Each row is a point on a landscape with many valleys, with its height.
From any point a ball rolls to the lowest of the 2 points nearest to it. It stops when none of these is lower. Distance is the straight distance between rows; heights are no part of it.
j753 height 27.1: [ 36  62 -13 -12   6 -25  -2 -11 -16   7 -13  34 -11 -15   0   4  39  33
 -44  21 -20 -14]
j290 height 75.3: [  8 -40 -25 -10  -7  -8  -5   1 -23 -11  18  22 -47  18  62  45  17 -18
   6 -19  22 -23]
j789 height 59.5: [ 34  -7  31   3  -4   4  11  12  37   7 -12  28   9  44 -56 -29 -16 -39
   0 -11  15   0]
j433 height 63.5: [-44 -35  31 -17   8  -5  22   3  18  -7  17  -5  17 -25 -12  13  45  16
  -1 -38 -13  51]
j167 height 43.3: [-30 -18 -33  61  -7  19 -21  29  22   4 -11   9 -31  -2  33  19 -62 -20
  16  41   8  22]
j841 height 46.4: [ 30 -20 -67  37 -31 -28  18  10 -36 -23  18  32 -94  -4  46  18  14  19
  16  25 -13 -71]
j866 height 37.5: [ 40  36 -22   0 -21 -51  24  -9 -11 -20 -32  -7  52   6  -7   7   6  56
 -28   0  -8   4]
j904 height 78.6: [-24 -23   4  29  12  36 -15 -21 -38 -51  -2 -10 -61 -29  42  23  19 -12
  56   3  -6 -11]
j713 height 76.6: [-40 -36   7 -11   9  28  17 -32 -13 -64 -10 -18 -16 -11  12   7   6 -34
  34  -1   5  -1]
j844 height 72.0: [-22 -34  -4 -80   3 -16  26  -9 -18 -39 -19 -31  10   4  -3 -25  31 -30
 -36  -8  14   3]
j520 height 45.4: [ 46  26  23 -29  20  38  22   6  15   8   1  16 -57 -44  30 -24  30  25
 -23  -9  -6  11]
j567 height 68.4: [-37 -44   3 -34  -8 -26  30  13  15 -24   4 -23 -13  -1   2 -17  30 -16
 -20 -24  17  49]
j920 height 45.3: [-22  -9  29 -14  22  32 -28 -19   7  17  26 -22  26  18 -81 -33  -9 -50
  47 -14   1  -2]
j549 height 82.0: [ 49 -14 -36 -32 -30 -35   1  -2 -13 -16 -17   0   1  17  60  21  20 -10
 -23  -8  32  38]
j662 height 69.0: [ -8 -48 -36 -13  -7 -24 -15  -2 -29 -35 -23 -19  -9  14   8   4 -50 -78
 -22  38   6 -45]
j346 height 36.2: [  6  18  44  -9  12  47  -6 -32  18  47  -2  -3  22   0 -49 -19   7  76
  19 -27 -17  21]
j861 height 46.0: [-22  13  50 -30  45  46   6 -11  11  49  16   6  66  18 -26 -15  10  72
  59 -58 -26   4]
j58 height 81.3: [ 69  26 -71   3 -38 -59  17   1 -10 -14 -21  15  18 -27  24  46  23  33
 -35   5 -26  -2]
j958 height 49.6: [ 40  22  40  19  11  21  17  -3   7  -4 -23  -1 -45 -50  39   3  20  75
 -12  14 -10 -17]
j526 height 65.0: [ 32  17  -1  63  -6  -8  -8  34   8  27   7  15 -47 -52  36  39 -30  22
 -16  48 -21   1]
j342 height 46.2: [-19  -7  39   5 -11 -13 -12   5   6   2 -22 -30  65  20   9   1  10  79
   7 -20 -20  33]
j315 height 60.6: [ 12  42  11  34 -14 -29 -16  11   2  41  10   3 -11 -15  53  66 -27  36
 -31  23  -1   5]
j595 height 38.4: [-41 -33  35 -42  33  43 -14 -14  17 -18  14 -52  40   1 -47 -24   9 -37
  42 -20   0  35]
j56 height 72.9: [-56 -13  27  21  25  19 -20   3  -8  -3   7   0  46   5  21  38   0 -25
  41   2   6  52]
j234 height 66.8: [ 23  24  -5 -27  -2  -2 -17 -15 -14 -32 -41 -35   3  29  13 -22  -8 -33
 -11   0  35   8]
j955 height 42.1: [ 11   0 -84  47 -35 -24   6   9   4  -6  23  17 -40   2  55  28 -33  -3
   7  31  -4 -40]
j912 height 72.6: [  7  18   8 -42   8  -1 -18   1  15  47  19  -4  69  63 -48 -80  29  49
  32 -34 -12  -1]
j555 height 71.3: [ -2 -97 -26 -12  13  14 -28   6 -43 -35 -12  -9 -37  -4  38  40 -37 -79
  17  21   8 -34]
j376 height 28.0: [-24 -14  35 -47  26  54  15  -1  42   8   8 -28  31  11 -33 -49  13  19
  48 -55  23  39]
j923 height 45.1: [ 22   6  -2  35 -23 -24  30 -22  11 -18 -36  -2  -6   5 -13   0 -14  52
 -14   2   4 -16]
j724 height 76.9: [ -2  24  16 -23   0 -17  23 -15  15  23  24 -17  29  36 -80 -65  15  50
   9 -44 -14 -20]
j4 height 55.2: [ 15 -22   6  38 -13  13  22  27  39 -19 -18  31 -32  -2 -36 -38 -36 -35
  -3  27  -8   2]
j185 height 3.2: [-12 -22  22  15  17  16  20  43  29 -12   1  12 -24   4  16  16 -24 -53
  17   6  53  24]
j858 height 48.9: [-30  22  15 -26  22  22   2 -21 -25  -8  -8   9  11  17   9  -2  27  13
 -13 -38  -5   7]
j306 height 55.1: [-51  43  27  54  -2  27 -12 -23   8  -7   9  -9  -5 -23 -25   3  -8 -15
  27  23  -7  -2]
j184 height 25.5: [ -3  12  -7 -36  -8 -19  14  -4  -4   7   7   0 -30 -14 -36 -34  27 -64
 -54  39 -12 -33]
j248 height 63.3: [ 26  -6   6 -24   1   2  -3   8   9 -34 -32 -18  17  31 -51 -40 -24 -58
  -2  15  33 -18]
j531 height 47.4: [ 14  15  -3  -9 -13 -43  21  21  -3  35  31  24  24  -2  18  37  24  40
 -52 -12  -6  18]
j865 height 37.0: [ 15  55  14 -29   0 -13  -1  -4  -6  58   6  -6  14 -18   6   5  39  70
 -43  -5 -18  -3]
j432 height 73.0: [ -9 -65 -29 -25   7  19 -28  -9 -69 -20  31  -6 -53 -13  52  50  19 -62
  11  -3  21 -52]
j251 height 31.2: [  2 -24  18 -47  29  18   0   9  12  16  19   5 -13  -6 -44 -18  -3 -64
 -33  13  -1 -25]
j594 height 78.7: [ 73  12 -82  33 -45 -46  -7  18 -21  11 -27  35   0 -22  35  33 -14  -4
 -10  31   2  -5]
j305 height 45.2: [-36  23  34  29   7  18 -40  -4  18  35  33 -16  49  33 -64  -9 -13   1
  42 -11  -5  32]
j598 height 67.9: [ 55  36  -6 -59  -1  22 -22 -29  15  48   4   9  38  37 -36 -72  16  43
   4 -38  -5   9]
j985 height 80.2: [ 15  -7 -12  19  -5  -3   7 -25 -35 -57 -26 -11 -65 -19  52 -10  17  -5
  14   3   0 -19]
j597 height 58.4: [-23 -21  39  10  28  33  22   6  29   9  24  28 -17 -57 -22  20  23  -4
  12  -8 -18  25]
j600 height 74.5: [-28 -72  -8 -42   5  -9  14 -25 -52 -52  -4 -31   5  -2  11   9   7 -43
  -6 -15  14 -24]
j607 height 78.8: [ 11  -4   8 -21   7  -2   5  10  -2 -11  -2   1 -34  -2  73  33  13  12
 -12 -28  36  38]
j493 height 63.7: [ 51   4  25 -32 -12  14  -9  -8  23  38   5  19  -7  33 -65 -52 -10  14
  19 -37  12  24]
j486 height 61.4: [-67  39  21 -13  44  18 -20   5   2  41  67   6  63  -8 -46   2  30 -36
  23 -16 -18   1]
j625 height 35.5: [ 24 -23  53 -53  39  51  12  -1  25   9  10   8 -30  -4 -60 -34  -2 -41
   8  -9   3   8]
j253 height 66.7: [-36 -52 -63   7   5   5 -19 -27 -33 -17  12  -7 -34 -12  25   5 -50 -74
 -24  58  -6 -88]
j586 height 36.1: [  8   8 -50  45 -33 -12   0  16  24   1  -2  19 -16  17  31  -2 -67 -33
 -17  47   3 -10]
j834 height 70.6: [ 44  43 -32  -4 -42 -27 -16   0  -2 -19 -49 -14  30  17  -7 -40   3 -20
  -7  16  11  31]
j900 height 64.2: [-58 -17 -56  32  -1   5  -8  -9 -32  -8  27  20 -32 -11  32  41 -40 -53
   1  33 -17 -49]
j150 height 31.5: [ -7   2  47  23   0  11 -38   9  16  50   9 -37  61  19 -40 -24  12  69
  38 -23  -6  34]
j471 height 54.6: [ 50  22  -1 -11 -30 -54  15  14  -9  45  13 -17  29 -23  31  62 -21  56
 -27  11  -3  19]
j157 height 18.8: [ 14  21 -38 -25 -16 -38  17 -14 -26  -6  -6  37 -40 -10  -8 -26  28 -18
 -28  19 -18 -38]
j176 height 39.2: [-38  17  24 -66  32  34   2   1  23  -6  -1 -12  45  26   5 -56  30  27
   8 -52   5  13]
j891 height 40.6: [ 31  17  44 -55  40  57  -2   5  29  22   1  20 -19  -4  10 -30   4   1
 -19 -16  20  15]
j304 height 60.3: [-57  10  25  53  -1  11   4 -17  -6  -7   2  -8  21 -26 -25  16  12  36
  24  -7 -34  22]
j225 height 66.6: [-54 -27  14  38 -12  12 -18 -20 -18   0 -18 -21   7  -2  19  32   4  24
  16  -1   4  49]
j26 height 54.1: [-15 -20  14  37   5 -12  43  15  14  11  20  30 -39 -47   0  16  10  23
 -11   8 -34 -21]
j151 height 50.7: [ 37  -2 -19  50 -35 -17   7   9  14 -25 -35  18 -38 -19  -8 -30  -6   5
 -10  29 -10 -21]
j55 height 28.2: [ 23  37 -14  52 -22 -12  -5  22  39  14  -7  -9 -11  11   6  15 -83  18
  -5  23  30   2]
j494 height 74.8: [ 38  10 -61  36 -40 -38 -28   7 -19  -8 -54  21  40  11  -4  -1 -16 -11
 -26  34  -5  14]
j117 height 47.1: [  9   8  15  -3  -9 -45  16  11  -9   2 -15 -23  97  24 -12  -6  12  93
  -8 -20 -21 -20]
j544 height 30.7: [ 62  39   7  21  -4 -40   4  44  28  19   1 -11  60  29  -8   3 -32  16
 -13  -3  33  16]
j986 height 49.7: [-56   7  -5  35  -3  32 -20   4  15 -18   9 -12 -12 -10  -3  14 -55 -66
  27  41  12   3]
j790 height 55.3: [-31  13   8   7  -1 -19  -2  -3 -16  -7  10   4  -4  10  -2  12   9 -23
 -28   0   1  -4]
j685 height 54.9: [-46  28  36 -29  58  54 -16 -10   0  24  40  19  51  -3 -21   1  34  10
  28 -54 -34   8]
j403 height 17.3: [  9  28  15  25   8 -12   3  35  34  -8  -4  -5   5  30  19  16 -37 -14
  -1   9  47  24]
j821 height 49.8: [ 13 -42 -32  53 -18 -27  29  12 -16  -5  -5  29 -58 -33  22  35  13  28
 -10  18 -27 -52]
j743 height 60.2: [-51  11 -31  26   2 -12 -27 -28 -39  -7   9 -13 -33  12  25  29  15 -33
   1  11  -2 -33]

For each start below, name the point where the ball stops.
j985 | j586
j607 | j376
j594 | j789
j315 | j157
j520 | j157
j900 | j376
j526 | j586
